Each row is a point on a tangle of strands that fork and nearly touch. The rows are in no order.
(in the rows, 128 means zero)
Two points are linked if the straight distance between their rows is under 87.2. Some points are linked to none.
fadu: [148 136  65 169  95 117 143 131 208 129 144 163 113 128 124 164 130 132
 116 142 132]
dafun: [109 152 123  66 165 130 159 146 162 117 162 121 147 131  47 133 161 146
 165 143 168]
fenu: [127 122 179 104 186 135 134 124 107 162 127 106 156 176 137 105 165 131
 138 113 117]
tor: [149 138 113 137 105 139 121  69 162 146 151 145 120 130 141 119 185 132
 142 127 117]
suro: [ 92 101 146  99 124 112 117 177 149 121 104  95 149 123 147 128 135 147
 148 146  94]
Zinol: [113 130 162  69 147 153 113 143  67  96 128 116 128 120  90 113 127 118
 135 141 158]
fer: [108 125  93 160  70 109 121 163 190 101  95 136 115  62 153 161 126 144
 121 136  86]
Kidi: [173 156  99 161  81 147 124  49 190 129 159 180 102 119 134 126 199 117
 131 129 126]
Labub: [131 115 197  93 157 159 112  62  70 159 124 112 142 123 141  65 146 131
 147 120 120]
kelos: [102 156 152  52 179 158 153 117  92 120 161 109 148 114  67 109 151 126
 160 134 163]
lib: [149 111 223 123 136 124  75 143 105 107  85 105 113 130 129  86 174 103
 150 120 105]
noz: [102 105  92 131  86 108 141  94 150 150 131 115 150  91 189 125 114 158
 151 141  82]
maz: [120 122 200  90 175 131 119 155 100 123 115  95 151 152 114 100 171 113
 158 127 120]
manos: [126 117 159 167  88 109  85 175 187  99  71 122 109 117 157 136 184 128
 112 124  73]
nasag: [148 139 162 141 156 120 109 180  89 101 111 115 102 136  86 130 125  87
 131 110 150]
saz: [146 132  99 180 131  97 133 167 119 123 123 126 107 128 116 160  84 108
 125 111 142]
kos: [115 140  87  96 105 122 137 123 178 122 152 131 133  85 103 144 154 149
 174 147 135]
kinat: [193 172 145 187 126 129 112  83  79 115 126 149  84  96  98 132 125  77
 144  74 159]
dugud: [133 143  79 105 132 168 150 103  94 144 162 158 130 154 109 129  73 136
  79 134 179]
zimop: [145 111 218 123 115 112  84 123 124 123  93  91 126 100 151  76 183 110
 183 114  84]
Loso: [109 123  93 143  86 119 122 183 140  89 102 138 104  90 127 166  71 134
  87 142 128]
Fese: [142 135  79 164 127  97 145 144 164 139 142 134 120 128 115 160 107 135
 135 120 135]
Getur: [161 129 161 162 135 124  85 180 139  95  91 143  92 186 109 137 163  95
  80 114 137]
zupav: [155 140 121 159 164 117 121 185 143 126 118 142 114 196  93 154 129 110
  93 115 155]
sib: [151 116 197 129 144 132  75 137 119 110  89 126 116 172 127 100 189 110
 110 119 113]
Famat: [ 89  96 177  86 137 110 121 160 151 145 107  84 176 152 170 105 161 154
 167 143  78]
gidub: [141 120 124 195 107 110 108 194 127  96  87 135  92 151 140 156  85 106
  60 124 126]
kivid: [ 91 102  59 128  98 120 150 147 179 131 137 145 142 143 156 158  73 174
  80 170 121]
Nor: [108 126 175  68 165 157 139  82  63 151 146 101 152 101 124  83 138 127
 172 124 133]
gel: [122 115  94 142 145 127 160  79  79 182 157 123 145 125 164 117  68 139
 131 118 128]
zivip: [167 142  74 184 121 121 145 107 212 156 154 171 113 172 130 151 162 125
 110 122 132]
Zuno: [104 139 135  85 169 126 169 110  75 144 162  91 154  78  97 114  99 126
 193 124 143]
kivu: [119 129 124  85 165 155 143  99 140 169 153 138 161 185 126 126 165 155
 120 135 134]
Dup: [111 160 143  82 187 121 156 171 121 103 155 111 140 133  37 133 133 123
 153 131 177]
geg: [126 103 140 170 137 105 112 209 117 115  88 119 117 181 143 149  81 115
  73 126 122]
poni: [123 113 175  89 155 156 117  79  99 156 130 121 154 164 148  89 163 143
 127 126 117]
Vupen: [165 131 142 181 158 107 109 173 160 130 106 136 110 206 120 148 165 108
  98 105 124]
fim: [120 136 117 146  45 157  98 138 164  62  99 174  87  83 140 139 137 133
  57 162 125]
dop: [124 161 146  75 160 153 132 144  88  94 149 125 116 113  51 125 145 104
 145 129 181]
Lopar: [164 161 138 134  76 152  89  87 100  68 125 163  81  74  89 127 145  90
 128 118 164]
piz: [129 123  74 159 129 143 163  65  90 174 160 147 135 150 166 120  62 141
  82 125 139]
beti: [106 135  95 146  52 140 116 150 142  68 101 162  98  59 144 156  90 136
  72 153 122]
Davo: [121 142 104  99 148 142 147 153  76 118 149 130 126 126  79 137  64 126
 115 135 183]
Tifeb: [139 140 147 145 212 126 160 158  85 163 130 106 140 181 103 134  89 115
 113  99 157]
tosud: [116 124 186 102 154 115 114 193 112 101 104  91 133 125 105 118 152 109
 163 129 121]
kube: [113 122  74 116  82 158 138 100 144 116 151 168 123 134 146 136  98 147
  76 165 141]
lugad: [106 107  74 116 138 111 156 153 165 150 147 139 153 176 128 156  82 171
  97 153 140]
Tefem: [139 136 105 137 166 133 144 149 123 148 143 141 129 190 103 145 106 127
  95 121 161]
Vebe: [ 86 128 152  51 158 144 152 119  86 130 154  93 162 100 102  98 137 137
 182 144 136]
zit: [ 87 100 107  92 145 104 148 172 169 141 133 116 171 168 125 147 109 180
 127 162 127]
zat: [181 172 116 173 147 139 132 109  92 131 143 150  92 128  86 141 113  85
 115  84 178]
Siten: [122 128  83 123 105 167 143  73 102 143 160 167 131 159 151 113  85 141
  66 148 151]
kapib: [145 125 138 162 136 114 118 145 103 128 114 119 110 136 127 133 112 105
 130 113 130]
vab: [127 128 110 167  74 101 133  74 119 112 127 125 131  33 178 136  91 128
 175 114  92]
Tosod: [104 100 130 150  72 106 123 108 145 128 102 112 137  69 205 114 113 147
 141 139  65]
gubi: [171 155  85 151 156 149 153 101 196 170 164 176 120 190 103 146 160 124
 104 117 160]
Seb: [133 153 138  79 200 165 157 103 155 168 158 138 161 196  91 135 179 145
 115 125 159]
medil: [128 123 102 165  84 115 145  40  91 135 145 134 135  57 190 119  76 132
 150 120 103]
lavug: [124 119 164 107 102 129 102  78 127 138 121 108 138  97 157  83 182 135
 182 123  92]
tadin: [134 150 122 118 148 132 150 130  53 115 147 119 118  88  84 135  73 103
 149 110 174]
lumab: [102 106 161  91 104 119 112 148 123 112 109  94 140  79 146 112 142 130
 180 137  95]
medi: [120 146 145  64 144 143 121 141 145 106 146 125 137 131  77 125 188 130
 158 143 150]
bip: [ 97 102  73 134 108  91 158 115 135 151 138 104 155  74 174 140  63 154
 166 138  96]
Dafim: [134 156 134  90 129 143 124 100 109 116 152 126 121  82  93 121 170 114
 183 122 147]
tofuf: [156 151 127 133 188 157 149 129  85 158 142 131 122 177  97 132 101 114
  92 101 175]
gat: [143 109 187 141 131 119  78 158 160 112  78 127 123 198 147 119 197 123
  95 125  98]
zamu: [ 98 108 101 110 104 110 126 148 186 137 123 113 148 124 155 142 141 165
 141 150  92]
gosi: [116 118 102 144  71 138 119  99 142 106 129 152 115 109 163 128 121 141
  88 154 118]
menog: [136 134  88 154 123 123 160  41  88 164 163 133 139  86 159 123  83 129
 156 104 126]
Vom: [121 111 146 140 185 110 147 190  90 143 118 105 141 177 117 134  70 118
 116 118 139]
tepoz: [148 123 150 170 115 108  89 171 189 109  88 128 107 164 138 141 196 119
 109 118  96]
mil: [ 89 108  59 136  74 116 151 127 176 128 129 142 138  94 177 153  85 171
  96 165  96]
birom: [154 165 123 112 107 157 115  77  94 107 152 156 101  83  91 127 146 103
 147 115 165]
govi: [164 157 114 105 175 169 148 106 171 153 159 170 126 190  80 140 179 128
 107 124 172]
Rukik: [125 131 125  99 111 135 123  80 149 148 146 122 142 117 141 110 193 144
 173 132 108]
mub: [168 150 106 175 144 141 137  93 105 151 144 149 105 152 121 130 113 106
  98 100 157]
suku: [183 163 158 175  95 133  88  57  96  94 117 155  81  81 105 115 154  89
 143  96 147]
sudiz: [123 115 191 102 102 118 103 111 114 128 114  85 140  64 156  84 158 121
 205 121  83]
nemip: [115 125 130 114 151 117 154 124  66 138 143 103 137  86 122 124  70 115
 168 119 138]
Rig: [137 131 153 117 127 136  88 183 130  81 105 139 103 160  92 142 159 107
  96 134 148]
dafev: [126 135 178 125 171 101 129 203  90  98 113  87 122 110  80 128 110  88
 167 115 141]
Pegu: [142 123 108 164 128 128 135  91 115 157 138 139 123 152 157 121 121 130
 107 116 122]
mosu: [125 126  95 181  93  99 120 186 176 101  99 132 102 101 134 172 106 127
 104 133 110]
Lanud: [115 137  90  98 171 147 167 134  93 157 162 134 147 161  97 135  62 148
  98 135 180]
mose: [117  89 158 148 153 116 124 179  85 136 100 109 138 181 156 120  64 120
  89 128 118]
nupuf: [110  94 172 154  91 104  97 168 175 125  67 102 133 120 194 118 158 138
 129 128  52]
timo: [107 110 123 180  74 103 119 143 158 113  86 124 120  76 188 136 116 141
 108 132  71]
datef: [166 154  72 151  95 167 143  62 194 137 169 195 104 141 125 134 165 113
 113 134 154]
kas: [ 94  88 162  98 145 113 124 165 149 149 101 105 176 196 167 125 150 157
 121 146  88]
gulap: [ 81 105  70 102  86 110 143 143 198 135 128 118 155  87 164 148 111 184
 140 159  88]
sol: [130 128 145 103 119 143  99 136 106  97 120 136 109 129 109 121 144 117
 119 134 145]
mafo: [126 120 108 128 145 145 145  76 130 177 153 142 146 175 159 118 134 150
 107 129 121]
Peta: [118  89 176 148  91 105  99 133 139 126  85  97 129  87 194 100 135 129
 149 127  61]
segi: [113 117  90 130 131  95 166 112  97 157 148 102 149  79 147 133  64 136
 180 123 120]

Follow the links from the first point to the second, and from the first to the third. Name the last point that the two ways share.
Vupen / gulap / mub => Vebe
gulap / poni / piz => nemip
sib / Vupen / saz => Vebe
zimop / gosi / fim => Tosod
Famat / gel / mosu => Tosod
medil / gat / Fese => nemip
Tosod / gulap / Kidi => sudiz
timo / Kidi / kivid => sudiz

A fork is a point with three links, a tip a point with one. Leave the first point through the second and follow the links. Name the first fork or tip that comes.
govi / Seb => Dafim
Dafim / birom => Vebe
sol / Rig => gidub
gidub / geg => dop

A fork is a point with three links. Follow the links from the first point to the second and name the forks in between, in order.
Davo / lumab => nemip > Tosod > sudiz
Dup / Tosod => dop > Vebe > nemip
medi / mosu => dop > Vebe > nemip > Tosod
Zuno / vab => nemip > Siten
zamu / Peta => suro > sudiz
dop / nupuf => Vebe > nemip > Tosod

Name the points in between on the shortest way along the links from the first point to the second, in order.
mil / Siten => gulap > zamu > suro > lumab > sudiz > zimop > lib > sib > gat > tepoz > manos > nupuf > Peta > Tosod > noz > bip > segi > nemip > tadin > Davo > Lanud > dugud
Rig / gosi => sol > Zinol > dop > kelos > Vebe > Zuno > nemip > tadin > Davo > Lanud > dugud > Siten > kube
Peta / Fese => Tosod > noz > bip > segi > nemip > Zuno > Vebe > Nor > Labub > poni > fenu > maz > tosud > dafev > nasag > kapib > saz
mub / dafev => Pegu > mafo > kivu > Seb > govi > gubi > zivip > fadu > Fese > saz > kapib > nasag
geg / dop => mose > Vom > Tifeb > tofuf > Tefem > zupav > Vupen > Getur > Rig > sol > Zinol
